Each row is a point on a tangle of strands that fork, close into loops and nearly touch. The rows are in no order.
Points whose rows are less than 53.5 apart are linked; no others are.
k171: [  9,  -2, -17,   4, -17,  19,  13,  -8,  11,  21,  -1,  15, -14, -11,  -2,
 -17,  -3,  -2,   4,  23, -18,   8,  -6, -13, -10,   2]
k737: [  4,   8, -27,   2,  -5,  -3, -28, -26,   9,  29,  -5,   3,  27,   0,  -3,
   9, -41,   9,   2, -74,  28,  -1,  -7,   9,  48,   2]
k109: [ 12,   2, -30,  -4,  -9,  13, -33, -25,   8,  28,  -1,   7,  27, -15, -12,
   4, -37,   8,   8, -58,  23,   8, -11,  19,  34,  12]
k47: [-50,  11,   8,  18,  35, -20,   7,  -3,   4, -34,  -1, -21,  -8,  16,  -3,
  40,  15,   9,  12, -10,  62,   0,  17,  -1,  22, -40]
k454: [ 11,  -5,  19, -10,  -1,  -5,  -4,  45,  39, -30, -29, -27, -16,  12,  -9,
  -8,  -4, -17,  33,  34,  12,   7,   9,  18, -39,  45]
k253: [ 10, -16,  -3,   5, -15,  11,   8,  -6, -40,  31,  -8,  47,  -3,   4,   5,
  -8,   7,  12, -25,   2, -32,  12, -12, -10,  14, -12]
k746: [ 13, -10,  -1, -16, -48,  34, -11, -19,  32,  23,  37, -14,   6, -25,  -3,
 -34,  19, -26, -15,  41, -46, -21, -22,  -3, -31,   0]
k915: [  3,  -4, -11,   4,  -4,  -2,  13,  -4, -15,  14,  -8,  33,  -7,   4,  -9,
  -5,  -2,   3,  -5,   2,   2,   7,  -7,  -3,  16,  -8]
k619: [  0,   4,   6,  -3,  21, -20, -15, -18, -28,  13,  -8,  26,  21,  18,   8,
  22,  -4,  29, -14, -60,  17, -12,   2,  21,  36, -21]
k943: [  5,   0,  18,  -1,  17, -22,  34,  -1, -46,   3,  -6,  22, -11,   8,  31,
   1,   9,  23, -39,   6, -48,   0,  19, -27,   5, -42]
k470: [ 28,  -1,  29,  -9,   7,  -9,  28,  14, -44, -12, -13,  18,  -2,  13,  35,
 -12,   0,  21, -29,  14, -72,  -1,  24, -37, -27, -15]
k291: [-38,  11,   4,  14,  25, -26,  12,   2,   3, -35,   2, -14, -12,  18,  -7,
  23,   5,  -2,  14,  -8,  55,  -4,  10,  -4,  19, -18]
k504: [ 13,  -5,   0,  -9,   6,  -6, -16, -19, -51,  33,  -3,  47,  21,  19,   8,
  13,   5,  26, -31, -40, -22,   7,  -5,   9,  29, -18]
k495: [  7,   1,   2,  -8,   3,  -4,  -7,  31,  45, -30, -13, -35, -23,  -2, -12,
  -5, -11, -17,  41,  26,  26,   1,   4,  21, -38,  49]
k977: [-25,  10,  -3,   9,  18, -26,  21,   4,   3, -24,  -1,   3, -16,  16,  -3,
   7,  -4,  -4,  16,   0,  32,  -3,   7,  -9,  13,  -5]
k383: [  4,   5,  -8,   2,   0,  -7,   6,  14,  27, -10, -10, -10, -17,  -1,   3,
  -9, -11,  -6,  31,  20,   0,  -3,   8,  -8, -27,  32]
k699: [-33,  10,  13,   9,  21, -28,   0,  26,   5, -60,  -9, -31,  -9,  12,  12,
  39,  11,   5,  25,  12,  36,  -7,  14,  -4, -16,  17]
k175: [ 13,  -9, -28, -14, -26,  39, -30, -16,  18,  18,  42,  -7,  28, -43, -47,
 -13,   5, -24,  -6,  -8,  18,  -7, -50,  32,   1,  14]
k407: [  9,   1,   2,  -9,  15, -17, -18, -22, -40,  25,  -4,  33,  23,  20,  16,
  21,  -1,  28, -28, -58,  -9,  -5,   2,  15,  36, -19]
k773: [ 12, -11,  -2,  -2,  -9,   6,  -7,  -9, -46,  31,  -7,  54,  10,  11,   4,
   2,   7,  20, -30, -25, -23,  12, -12,   2,  22, -11]
k788: [ -1,  -1, -34,  10, -22,  17, -33, -34,  28,  61,  -2, -15,  25, -26, -11,
  -1, -31, -17,  -7, -79,  24,  10, -11,   8,  65,   3]
k968: [ -1,   2,   6,  -1,  17, -16,   2,  -8, -28,   5,  -8,  34,   6,  18,  -5,
   9,   2,  21, -12, -34,  26,  -3,  -3,  17,  31, -19]
k910: [  5,  -7, -35, -14, -25,  32, -56, -44,  28,  49,  37, -20,  36, -43, -22,
 -11, -19, -25,  -5, -50,  10,   6, -29,  14,  44,   7]
k121: [ 22,  -9,   1,   1, -26,  23,   9,  -4, -10,  25,   1,  17,  -2,  -6,  20,
 -25,   1,   8, -14,  33, -63,   4,   4, -26, -20,  -3]
k397: [-23,  10, -16,  15,  11, -20,   4,  18,  35, -31,   6, -28, -18,   6, -12,
   4, -22, -18,  44,   9,  54,   3,   3,  -3,   3,  31]
k190: [ 32,  -2,  22,  -8,  -3,   4,  20,  14, -34,  -7, -15,  17,   5,  12,  29,
 -14,  -3,  14, -19,  21, -70,   1,  17, -33, -35,   0]
k759: [ 12,  -4, -12,   0, -26,  29,   9, -10,  18,  22,   8,   2,  -5, -18,   0,
 -20,   0, -10,   1,  32, -35,   0,  -7, -13, -26,   2]
k245: [-43,  14,   7,  14,  32, -29,   3,  11,  -1, -55,  -4, -37, -13,  14,  13,
  51,  14,   9,  16,   8,  44,  -4,  21,  -6, -10,  -7]
k822: [  7,  -1,  -2,   2,  -6,  -8,  25,   0, -21,  11, -13,  25,  -8,   7,  19,
 -10,  -1,   8, -14,  17, -41,   2,   8, -28,  -3, -12]
k269: [-20,   7,   9,   9,  14, -25,  -1,  37,  18, -52, -10, -28, -15,  13,   6,
  21,  -1,  -5,  31,  17,  31,  -7,   8,  -1, -20,  36]
k716: [ -4,  10,   6,   5,   7, -19,   7,  25,  17, -32, -10, -16, -17,  10,   8,
   4,  -7,  -3,  29,  17,   9,  -6,   7,  -2, -25,  37]
k690: [ 21,   0,  -3, -19, -22,  24,  -2,   7,  35,   8,   1, -17,   0, -13,  -2,
 -12,   2, -14,  13,  32, -28,  -5,   1,   0, -57,  24]
k920: [ -7,   8, -24,   9,   8, -11,   8,  12,  43, -16,   6, -26, -23,  -9, -18,
  -7, -20, -24,  41,  15,  43,   4,   0,   3, -11,  32]
k366: [ -2,  -1,  -1,   2,  12, -14,  14,  -4, -30,   8, -12,  37,  -4,  13,  -5,
  -1,   2,  12, -13, -11,   8,   2,  -9,   3,  24, -20]
k471: [  1,   5, -29,  12, -11,  -1, -30, -31,  18,  47,  -9,  -5,  24,  -5,  -6,
   7, -36,  -6,  -9, -85,  24,   1,  -9,   7,  61,   0]
k105: [  7,   6,   8,  -2,  10, -23,  29,   3, -33,  -5, -11,  17,  -9,  10,  25,
  -2,   4,  14, -22,  13, -38,  -2,  14, -27,  -4, -21]
k296: [-26,  -1,  36,  22,  46,  -8,  18, -12, -38,   2, -14,   5,  -4,  20,  15,
  30,  32,  40, -11, -20,  31,   4,  31,  14,  32, -65]
k770: [ 18,   5,  -2,  -8,  -8,   8,   4,  13,  29,  -3,  -9, -15,  -6,  -5,  -2,
 -12,  -7,  -6,  23,  28, -15,   0,   7,   0, -44,  29]
k285: [  3,  -5, -35,   1, -24,  28, -47, -44,  25,  57,  23, -12,  25, -34, -12,
  -2, -24, -17, -11, -66,  11,  14, -17,   6,  54,   4]
k225: [ -6,  -3,  53,  -5,  20, -15,  11,  51,  -7, -58, -30, -18, -11,  30,  12,
  13,  20,  -4,   0,  38,  -7,   5,  26,  -6, -20,   7]
k517: [ -2,   7, -18,   6,   0,  -9,  14,   2,  22,   0,  -4,   1, -19,  -1,  -6,
 -11, -12, -11,  24,  15,   9,   1,   1,  -8, -15,  15]
k875: [-13,   9, -12,   8,   6, -24,  19,   3,   6, -13,  -1,   6, -18,   9,   2,
  -4,  -8,  -5,  18,   8,  19,   0,   4, -12,   1,   9]
k671: [ -6,  -7,  45,  -4,  14, -16,   5,  58,   6, -56, -29, -17, -12,  33,   6,
   1,  13, -16,  11,  39,  -1,   8,  23,   0, -18,  19]
k125: [  4,   3,  47,  -2,  25, -22,  18,  38, -23, -49, -21, -10,  -5,  19,  23,
   7,  17,   9,  -3,  20, -20,  -2,  29,  -8, -24,   7]
k569: [-17,   2,  15,   3,  29, -21,  14,  -9, -22, -11,  -9,  20,   1,  17,  -5,
  16,  16,  20,  -8, -28,  32,  -5,   3,  18,  32, -37]
k113: [ 24,  -1,   3, -26, -30,  35,  -6,   0,  30,  12,  15, -18,   9, -16,   0,
 -23,  10, -15,   1,  38, -47,  -9,  -1,   3, -57,  13]
k488: [ 11, -14,   5,   4, -10,   4,  14,  -6, -49,  27,  -9,  45,  -5,   8,  12,
  -8,  10,  17, -39,   4, -50,   8,  -5, -25,  14, -26]
k521: [ 23,  -5,  11,   0, -21,  17,  11,   3, -27,  15,  -6,  20,   4,   7,  28,
 -22,  -6,  13, -22,  26, -78,   5,  10, -37, -22,  -8]
k661: [-49,  13,   9,  17,  42, -22,   9,   2,  -4, -41,  -6, -38, -14,   9,   8,
  51,  20,  16,  19,   3,  55,   4,  28,  -6,   0, -29]
k526: [  7, -16, -17, -10, -47,  34, -21, -17,  23,  17,  48,  -7,  11, -33, -39,
 -31,  19, -41, -20,  19,  -6, -22, -54,  25,  -8,  12]
k736: [-18,  10,  23,  12,  34, -31,  27,  -4, -29, -16,  -1,   1, -16,  12,  22,
  18,  22,  22, -12,   3,   7,  -2,  26,  -8,  15, -44]
k91: [ 14,  -4, -32,  -8, -11,  31, -36, -23,  10,  31,  15,   5,  28, -28, -23,
  -2, -29,   1,   8, -42,  23,  10, -18,  25,  20,  15]
k462: [  5,  -3, -15,   8, -12,   9,  14,  -7,  -1,  21,  -7,  28,  -9,  -4, -10,
 -15,  -2,  -1,   0,  13,  -7,  10,  -9,  -6,   3,  -1]
k873: [  9,  -7, -37, -12, -21,  37, -55, -34,  20,  30,  47, -19,  43, -44, -34,
  -8, -17, -16,   1, -33,  16,  -1, -35,  26,  21,  15]
k31: [ 11, -12,  14,  -2,   8, -16,  23,  -4, -58,  19, -10,  42,  -6,  11,  17,
   0,  17,  22, -48,  -1, -45,   8,   6, -20,  16, -41]
k401: [ 14,  -5, -31, -13, -17,  38, -41, -26,  15,  27,  35,  -5,  34, -40, -32,
  -7, -14,  -7,  -1, -27,  16,   3, -36,  32,  10,  15]
k647: [  5,   6,  30,  -3,  15, -22,  18,  29, -14, -35, -18,  -6,  -7,  17,  22,
   2,   7,   5,   8,  21, -18,  -3,  17, -11, -30,  21]
k818: [-38,  10, -15,  19,  16, -23,   4,  19,  26, -44,   5, -30, -19,  11, -12,
  19, -15, -15,  41,   2,  68,   2,   5,  -6,  13,  19]
k168: [ 19,  -5,   6, -21, -41,  36,  -9, -12,  22,  17,  30, -18,  12, -19,   1,
 -30,  13, -19, -15,  42, -58, -18, -10,  -1, -46,   3]
k459: [ 23,   0,   1,  -4, -24,  28,   6,  -4,   5,  20,  -1,   1,  -4,  -9,  15,
 -20,   0,   1,  -2,  36, -54,   0,   4, -18, -38,   8]
k304: [-34,   7,  29,  23,  45, -15,  24,  -8, -31, -10,  -9,  -6, -16,  14,  22,
  27,  28,  30, -10,  -2,  26,   6,  35,   0,  20, -59]
k276: [  7, -11, -10, -10, -48,  36, -12, -16,  28,  23,  40,  -8,   5, -32, -19,
 -37,  23, -37, -19,  36, -26, -21, -39,   9, -17,   1]
k475: [  3,   4, -18,  -1,   4,  -5,   0,  23,  52, -20,   3, -42, -20, -14, -17,
  -3, -20, -21,  44,  19,  34,   1,  -2,  11, -33,  48]
k428: [ 10, -13, -25, -13, -35,  39, -27, -16,  18,  16,  50,  -6,  23, -40, -49,
 -25,   9, -37, -10,   4,  11, -17, -56,  28,  -5,  15]
k662: [  1,  -4,  35,  -7,   4,  -6,   3,  53,  18, -46, -31, -20, -14,  27,  -1,
  -6,   6, -17,  22,  38,   7,   7,  15,   9, -32,  34]
k782: [-17,   3,  27,   6,  36, -16,  13,  -5, -28,  -6, -10,  17,   4,  17,   2,
  22,  23,  31, -14, -29,  32,   0,  14,  24,  36, -52]

A piece is all that can be reached along the links. How many separate loops has the piece of each point below (a circle has one, a figure eight two, a Y none), and how many tips (points with one link)?
k383 => loops 2, tips 0
k822 => loops 0, tips 3
k225 => loops 0, tips 2

A fork is a point with three links, a tip a point with one. Leave the first point through the second and follow the links. Name the first fork or tip that comes.
k401 / k175 => k383
k647 / k125 => k818
k113 / k168 => k401
k407 / k504 => k822
